A landscape with many valleys, sampled at points; each row gives a point and its height.
A ball rolls from a point to the lowest of its 5 nearest points, and stops where none of them is lower. Distance is the straight distance between rows; heights are no part of it.
J_112: [106  97 121  58 172 154 178 203 126 100 197 158 126]  height 77
J_525: [106 113 126  85 140 134 173 145 113 125 147 158 173]  height 204
J_533: [162 115 117 188 124 106 101  90 159 130 112 102  92]  height 126
J_117: [119 108 108 122 182 170 175 153 125 118 162 168 135]  height 220
J_188: [107 115  95 164 193 152 197 149 107 144 153 155 188]  height 366
J_394: [130 141 138  73  92 147 111 138 116 115 138 171  97]  height 307
J_776: [125 120 124 104 132 137 149 126 114 121 133 162 142]  height 403
J_145: [134 111  95 217 129  77 124  94 177 189 101  58 110]  height 112
J_759: [145 122 127 164 113  99 108 100 143 132 114 106 122]  height 253
J_749: [138 115 102 207 126  79 130  99 154 167 108  71 133]  height 114
J_593: [118 111 116 136 157 136 181 134 110 128 138 155 169]  height 404
J_203: [103 100 115  99 198 165 189 189 125 114 178 156 157]  height 140
J_291: [140 118 107 167 176 162 159 125 124 117 144 171 128]  height 179
J_782: [160 126 131 142 113 128 106 102 132 113 124 146  85]  height 302
J_546: [108 137 148  86 106 113 130 136 104 137 120 128 186]  height 411
J_639: [121 164 162 120  98 119  73 126 136 131  99  57 113]  height 144
J_286: [131 116 115 187 119  84 133 103 130 148 109  89 160]  height 196
J_323: [120 130 138  92 112 126 131 130 109 121 127 151 150]  height 370
J_205: [162 121 105 182 178 179 140 115 135 108 147 184  84]  height 141
J_122: [118 161 161 129 107 117  71 121 155 142  87  45  96]  height 117
J_335: [132 115 108 181 145 115 165 112 109 135 121 139 161]  height 405
J_911: [111 117 109 167 136  98 174 126 100 147 122 124 205]  height 678
J_17: [137 117 109 127 175 174 157 137 129 110 157 179 103]  height 238
J_592: [177 121 106 209 149 144 125  95 139 113 129 143  81]  height 139
J_14: [132 123 124  80 132 159 143 143 122 112 159 185  91]  height 236
J_127: [143 122 127 145 124 114 136 112 118 126 121 141 143]  height 605
J_540: [130 157 154  93  88 124  86 130 118 121 113 116 118]  height 199
J_377: [110 104 120  65 155 151 174 167 116 111 171 165 137]  height 131
J_231: [ 92 132 140  37 104 134 139 160 105 134 143 152 161]  height 322
J_142: [125 145 153 130 101 104  92 120 133 131  99  78 136]  height 93
J_173: [138 118 110 190 123  91  92  90 186 172  92  59 100]  height 106
J_393: [120 122 131 112 119 117 147 125 108 131 120 142 174]  height 587
J_505: [101 150 154 115 101  98 114 129 111 137  99  85 193]  height 70
J_777: [133 154 138  76  76 152  87 136 123 116 148 166  70]  height 316
J_52: [107 106  97 142 225 179 175 201 135 132 187 158 174]  height 182
J_37: [153 135 135 108 102 140  99 119 124 114 130 159  85]  height 435
J_350: [123 135 143 138 104  96 109 117 124 136 104  90 162]  height 715
J_767: [ 97 107 114 100 178 147 197 160 111 127 158 159 178]  height 172
J_959: [108 149 143  58  96 137 116 146 109 127 139 156 132]  height 314
J_600: [111 177 168 114 107 131  69 125 161 131  82  26  50]  height 138
J_587: [105 107 122  47 133 150 160 178 124 109 177 172 110]  height 127
J_382: [174 119 125 168 121 133 105  90 143 109 118 144  68]  height 136
J_198: [136 151 151 123  96 116  74 115 137 124 104  89 100]  height 233
J_413: [148 121 120 133 140 150 140 116 123 107 137 170 107]  height 81
J_55: [136 132 139 129 106 113 104 112 126 125 112 122 130]  height 92
J_569: [ 89 133 146  64 117 113 148 146  97 139 124 131 206]  height 360
J_241: [149 161 141 101  70 147  64 129 128 111 132 146  48]  height 347
J_281: [115 130 135 152 109  79 129 117 119 150 104  88 189]  height 698
J_769: [162 137 140 141  97 119  66 105 150 124 111 107  66]  height 98
J_247: [101 165 167 114 100 105  91 135 124 135  91  39 149]  height 262
J_529: [168 122 117 161 142 157 124 105 132 105 131 173  68]  height 156
J_221: [155 120 114 181 134 122 137  98 128 123 120 140 124]  height 189
J_172: [115 140 137 161 114  93  88 110 174 160  89  47 118]  height 69

Where does a ball stop that starts at each point below?
J_198 => J_55
J_639 => J_55
J_569 => J_112
J_749 => J_172

Two balls start at each pair of points below. Name the first point that both come to, or write -.
J_393, J_394 => -
J_188, J_231 => J_377
J_593, J_117 => J_112
